Points, in no order, along strands that fork, close into loops and pass close to each other.
Two points are linked if the straight distance between their rows is under 82.9. Some points are linked to none.
k829: [ -4 -40  -8  -8 -22 -13 -18  -4   0  26  -6  -7   5   3   0  -4  -3  33
  15 -18 -21   6 -44]
k230: [ 20  14 -33 -41  14   2 -19  16   1  -3 -25  11  19   5 -37  36  16 -57
  24  21 -31   1 -13]
k213: [ 15 -17 -35  23   2  21  11   8 -18 -21 -22  11  19 -54 -52  18  -4   6
   1 -17  44  -7   9]
k231: [ 36   9  20   0  -4 -20 -20  17  -2 -15   3  34  30   2 -31 -18   5 -23
   2   5 -45  -2 -21]
k318: [ 26  11 -49  -2 -21 -10  -3  -5 -55 -10   6   7  -7 -17 -18  29 -26 -10
   0  -6  10   5 -22]
k565: [ 34  20  25  35  -4   0  17   7 -14   9  13   6 -20  14   2 -62  12 -26
 -17  11   6 -36  27]
k376: [  6  12 -16  -1  22  21  -6 -25  13  -5   8  14  -2 -12 -19  17  -9 -16
  -6  16  20  12  12]
k358: [ 19   0  14  17 -27  -7 -12  52 -40   9   8 -14  13  19  29 -10  10 -10
   8 -29   0 -31 -14]
k157: [ 12   7  24  29 -27 -31  23  -3  -3  -3   0  -3 -20  -1  -3 -57  -2  48
 -21   5 -28  22 -14]
k633: [ -1 -24 -30  -4 -10  -7 -21   5 -33  27  -3 -18  -4  12   1  19  -6   3
  28 -11   8   1 -33]
k193: [ -6  24  36 -14 -14 -13  35  14  -6 -22  14 -22  15   6  32   6   0 -20
 -36   1 -40 -18  28]
k399: [-18  -4  18 -34  47  18 -32 -12  49  -3  -9  17  39   9 -22  17  12   1
  26   5  23  22   0]
k709: [  4 -20 -21 -18  48   8 -33  10  11 -17 -46  20  34  -2 -57  20  35 -10
  32  -2   4   0 -11]
k729: [  8 -36  -6  12   3   2 -21  -8  16  25 -15  18  -6   3 -32 -27  14  37
  16  -9 -11  10 -34]
k625: [-24 -10   7 -19  15 -27  -6 -33  29  -7 -15   9 -15  16 -21  -9   3  25
  12  44 -29  36 -15]
k84: [  2  21  36   4   5 -10  -3   0  30  12  24   2   2  22  27 -25   3  23
  -4   0 -16  29 -13]
k990: [  1 -14  19  33 -44   8  -1  42 -43   0  -8 -13   3  -9  18 -35   0  19
   0 -36  12 -30   4]
k875: [-18 -18  -2  14   2  -2   8 -30  36  11   6   1 -48   5  30 -19  -3  52
  -5   9   5  21  -4]
k909: [ -2  17  16 -21   9  -8 -25 -33  32 -11  33   9  -9  11   5 -11   4 -34
  -6  34 -30   3   9]
k345: [-20  18 -23 -72  23  25 -31  -3  32 -11  -9   0  24   0 -12  64  12 -34
   7   7 -12  15   1]
k519: [-21 -65 -36 -11   5  -8  -7  -1 -26  -5 -50 -10   9 -19 -41  20   8   8
  25  -9   3 -26 -16]
k288: [-12  15  -6 -16  29  32   4  23  28  -8 -18   0   9  -1   4  28  37 -40
 -25  -8 -40 -24  27]
k285: [ 21 -16  -2  30   1  22 -47   8  -8   2  22   7  -2  -9   9 -24  13  -7
  -1 -25  23 -33   1]
k614: [ 50  21  -9  33 -11 -11   1  21 -42  -1   8  19 -19  13  -7 -46  13 -32
  -3   7   0 -35   2]
k315: [ -2  40  -5 -17 -18  -5  40 -17  21  14  11 -15 -15  11  31  21 -25  16
 -22  10 -32  42  -8]
k149: [  0 -21  11  -2  -3  28   7 -26  51  37  20  -8  -2   0  27  -6  -5  -7
  -6  -4  -2  -8   9]
k694: [-30  28   9 -24  29 -13 -21  -7  24 -14  -7  10 -11  27  -8   9  16  10
   8  32 -20  36  -6]
k129: [ 27  38 -26   1  26  32  18  46  -1   6  -5 -10  30  -8  -2  34  17 -60
  -2 -21  33 -15  23]
k107: [ -5 -44   0 -10 -14 -37 -24   2 -46 -22  -6   6  17 -18 -24   2 -13 -21
  30   7  -6 -24 -14]
k845: [ 34  35   5  24 -32   2  37  20 -33  -4  -2  14  11  -8 -17 -14 -19   3
 -16 -13  14  12   4]
k542: [ -2  25  -2  -3   8  -3  27  21  -1  19 -26  -6   4  27 -15  16   9  -4
   0   8 -33  22 -12]
k792: [-17  16 -24   0  14  -4 -10 -13   4  -8  -1 -12 -51  14  15   2  27  10
 -27  10 -45   0  -2]
k94: [  8  -2  30   0 -13  -8  26  26 -25 -22   5  -3  29  -2  12  -6  -5 -45
  -9   6 -14 -42  31]
k263: [ 17  16   3  32 -26   3  15   1 -27 -11   6  27  12 -23 -22  -9 -33  26
  -7 -16  49  20   6]
k518: [ -5  33  26   1   8 -10  19 -12  50  16  34 -24 -25  14  67 -36  10  32
 -26   1 -26  34  -5]
k615: [ 33  21 -19  24  17  28  20  26  -4  28 -12 -10  11  -1 -16   8   9 -33
  17 -10  53  -9  17]
k122: [  9 -43  -5  21 -24   6   9  -7  -1  41 -10  -6   1 -14 -19 -22 -19   3
  33  -7  34 -11 -11]
k590: [ -2 -20  -3  29 -33   3  15   4 -36 -10  -5  -8 -23 -14   2 -19  -8   3
 -14  -6  13 -33  22]
k533: [ 18 -34  13   9 -13   5   9  16   2  36 -13  -6  27   2 -17  -6  -1 -18
  28  -8  -2 -15 -10]
k868: [  0 -34  17  -7  13  11 -25 -14  26  -1  -7  20  43 -17 -31   3  -3   7
  18  -8  12   3  -9]
k39: [ 17  -3   3  26 -51 -11  25  -5 -55   2  11  -7 -32 -12   3 -48 -30  -9
  -6  10  31 -42  22]
k29: [-34 -46   4 -24  -7  -4  15 -21   3  -2 -16  -8  28 -18  -5  32 -33  17
  27   3  21   8  -4]
k305: [ 12 -16   5  -1   2  30  16  -3  44  52  -5 -10  22   9   1   4  -1  -9
  14 -12  12   6  -2]
k859: [-25 -16 -15   2  14   3 -21   5  -7  -4  -9 -21 -32  19  25  12  31  -7
 -16  -1 -30 -31   6]
k491: [-25 -19 -19 -10  20   2  32 -28  20   0 -42  15 -18  -1 -31  22 -13  38
  14  21  23  34  -1]
k848: [ 23  25  31  13  -2   1  27  21 -14  -7  17   3   5  13  24 -33   7 -52
 -26  10   4 -53  46]
k994: [ -3  16   3 -17 -18 -13  30 -30  31  -9   6   2  -6 -13  11  -1 -17  42
 -29   6 -48  45 -15]
k789: [  4 -25 -30 -11  13   4 -36   4 -15  17   0 -20  19   1  -7  25   0  -7
  45 -13  47 -10 -20]
k319: [-22  33  13  10   6   8  13  15  11 -23   2  -3 -14   1  32  -1  21  36
 -49 -19 -34  14  11]
k568: [  5 -25  20  -5 -37 -38   8 -11 -26 -14  14   0  14 -12  -7  -8 -25 -21
   1  13 -32 -21  -7]
k943: [ -7  18   4 -20  47  26 -40  31  20  -1  -7  10  38   8 -10  23  35  -9
  17 -21  15   9  -3]
k838: [ -8   0   9  29   3  12  17 -32  14  -8  12  14 -43 -11  11 -18 -15  30
 -14  12  39  14  28]
k3: [  7  25  16 -18  -9 -18  15   5  -7  -1   1  -6  18  15  -4  18 -18 -21
   2  18 -17  19  -4]
k237: [-15 -15  20 -12  -5 -40   3 -17  16  -3 -10  -9  -5  13 -10 -21   8   9
   3  34 -61   8 -14]
k267: [ 16 -12  13  12  -7 -10  -9 -10   4  -1   2  32  19  -7 -40 -24  -6  12
   7   0 -11  13 -20]
k211: [  2 -29 -29  16  -9  16  25 -19  -9  -3 -26  12 -13 -36 -47  10 -12  12
  -6  -6  12  -3   5]
k301: [-18 -28 -18  -5  26  -5 -11 -26   4  10 -32   8 -11   7 -39   8   2  18
  31  23  25  15 -10]
k595: [-30   3  39 -14  -6  -1  25   4  25 -22   4 -18  18  -1  32   8   1  19
 -35  -3 -43   4  18]
k503: [ 19  16  14  20 -41 -20  31 -20 -27  15  24  -6 -27   3  16 -46 -39  12
  -2  17  29  -3   8]
k413: [  0  30 -17 -17  14  30   8  31   1  -1  -2  -8  20   4  10  47  12 -36
 -13 -22  -6  -5  13]
k708: [-29  -7  -3  24  16  28  13  -6  10   8  -4 -11 -32  -1  28   6  -3  28
   0  -5  57   5  26]
k90: [ 30 -13   8   2 -12   0 -10  42 -13  26   1  -9  29  17   9   2   9 -44
  22 -17 -12 -26 -13]
k847: [  7  35  13 -14  -2 -15 -29 -26  -3 -23  54  11  -2   2  24  -7 -16  -8
 -18  12   1   9   2]
k337: [ 35  -9 -53   4  -7   5 -18   5 -33  -4   0   6  -3 -17 -13  18  -2 -38
   8 -10   2 -25 -11]
k957: [  2  27  -6  11  -2 -15   5 -11 -13   2  21 -20 -47  20  30 -26   9   0
 -30  16 -21  -6   9]
k600: [-10  -3 -14 -18  13  -6 -38 -33  16  15  23   0 -27  15  19   8  -6   9
  17  11  12  18 -15]
k354: [-20  -2   6 -34   4  19   7 -33  76  21  16  -7 -11   4  41  12  -4  14
 -13  -3 -23  22   0]
k684: [-13  47  29 -31  11 -21 -14  19  -2 -27   6   4  18  25  -3  19  12  -5
  -7  17 -39  32  -5]
k569: [-16 -61 -20  11 -15 -25 -16  -2 -48 -11 -23   2 -12 -29 -39  -4  -8   0
  24  -3  17 -31 -17]
k963: [  2 -36 -36   4  27  18 -41  27 -14   7 -17 -28  14 -13   1  19  29 -21
  33 -24  41 -43  -2]
k890: [ 31  42  12  10 -26 -15  20 -16 -17  20  45 -15 -29  19  40 -55 -17  -2
 -22  15   7 -10  10]
k949: [  6   7  19 -14 -40 -28  19 -32   8  -7  39  -2   4 -16  27 -12 -46  28
 -18   5 -20  32 -15]
k767: [  0   3   2 -11  41   1 -47  37  -3 -25 -22  18  32   7 -25  15  39 -20
  19  -9 -13  -7 -12]
k849: [ 13  24  -5 -41   8   1 -41 -15  25 -12  13  23  10   5 -24  14  11 -50
   9  27 -33  10  -5]
k363: [-25 -12   9  20  10  27  10  18  20  11 -18  -4   1   5  18   8  12  46
  -2 -29  23  11   3]
k69: [  1  15  23  18  -3   4  -2 -22  -3 -20  35  14 -10  -6  18 -22 -18   7
 -21   6  33  -6  28]
k790: [ 31   7  12 -16 -16 -43 -11  14 -27 -27   8  15  14   4  -3  -7  -2 -49
  -2  18 -52 -27 -10]
k322: [-36 -25   6 -32  -3   3  -9 -34  41 -10  17  -1   2  -8  41  25 -14  32
  -6  -4 -15  10  -2]
k851: [-23 -11 -13  15  -6  -1   3  11 -36 -16 -12 -20 -26   6  14  15   7   8
  -9  -1   2 -22  11]
k172: [ 34   6 -32  13 -13  -4 -12   4 -31  -9  11   8 -29   0   4  -9   9 -29
 -21  -1 -30 -32  -1]
k928: [ -3 -29  -2   8  27  17 -47  18   2   5  -2 -10  10   7   9   0  32 -20
  19 -19  12 -42   0]
k188: [ -3   4 -27  12  -8  11  48 -17   5   6 -29   9 -19 -17 -33  22 -24  27
 -10   9  16  31   2]
k380: [ 10 -17  29  19 -29 -28  16 -13  -2  -6  17 -13 -14 -10  15 -57  -1  18
 -24   4 -44 -13  -2]
k522: [  1  60  36   3  21 -18   5  18  11  15  25  -6  -7  42  29 -28  17  -6
  -7   8 -11  28   3]
k731: [-10 -35 -36  -3  31   0 -37   3 -18 -15 -36   6   0  -7 -41  16  25   6
  25   0  11 -13 -15]
k185: [-28  73  23 -16  27  -3  29  10  26   7  18  -6 -18  32  37   6  12  -5
 -22  10 -10  39  18]
k626: [-23  16  -2  12  31  24  -1  -5   5   7  11 -15 -20  11  24  13   7 -19
   2   4  53  -9  37]
k996: [  1   0   4  38 -19  -1   6   3  -9  -8  -3  14 -26 -12  -7 -24  -1  61
 -23 -18   2  20 -11]
k785: [ 12  -3  -2  16  -8  11   9  10 -25 -17   0   6  36 -32 -22  11 -22  -8
   8 -11  54  -5  19]
k929: [ -9  18   1  33   7  19   4  24 -13 -14 -14  16  -4  -2  -5   4  11  52
 -17 -26  17  22   2]
k65: [-15  48  -2 -12  32  20  -4  12   1  -9  22  -7   6   6  25  34   6 -37
 -17  -8  30  -4  34]
k747: [-23  51  -4 -28   9  -1  31  11  23  15 -14 -20 -12  33  18  25  11   5
 -12  12 -36  41  -3]
k925: [-21 -32  -5  -2  -5   4  12   0  -3  17 -17 -11  20  -9   7  27 -31  38
  42 -13  66  19  -9]
k592: [-26 -46  -4 -34 -21  -8  -1 -38   9 -13   3   5  17 -31   1  25 -33  23
  -1  -7 -16   2 -15]
k749: [-10 -54   0  18 -12  17  13 -11  10  17 -21  -2   7 -33 -18  -8 -24  27
  31 -12  67  -1   4]

A piece is all that can be reached along the links. How many separate loops has the piece of each point below (a circle has one, a figure eight two, a Y none), and how many tips (points with one link)?
k590 -> loops 2, tips 0
k363 -> loops 0, tips 5
k928 -> loops 1, tips 2
k84 -> loops 0, tips 3
k848 -> loops 0, tips 2

A tip is a point with one link. Name the tips that can be reached along the links from each point below, in the order of the rows.
k491 -> k285, k845
k849 -> k230, k875, k288, k615, k380
k625 -> k518, k237, k949
k172 -> k318, k319

A fork is a point with three links, a tip a point with one. Leave the first point through the second and follow the links. Name the first fork or tip that comes.
k319; k595 -> k318
k845; k263 -> k731
k318; k337 -> k319
k749; k925 -> k533
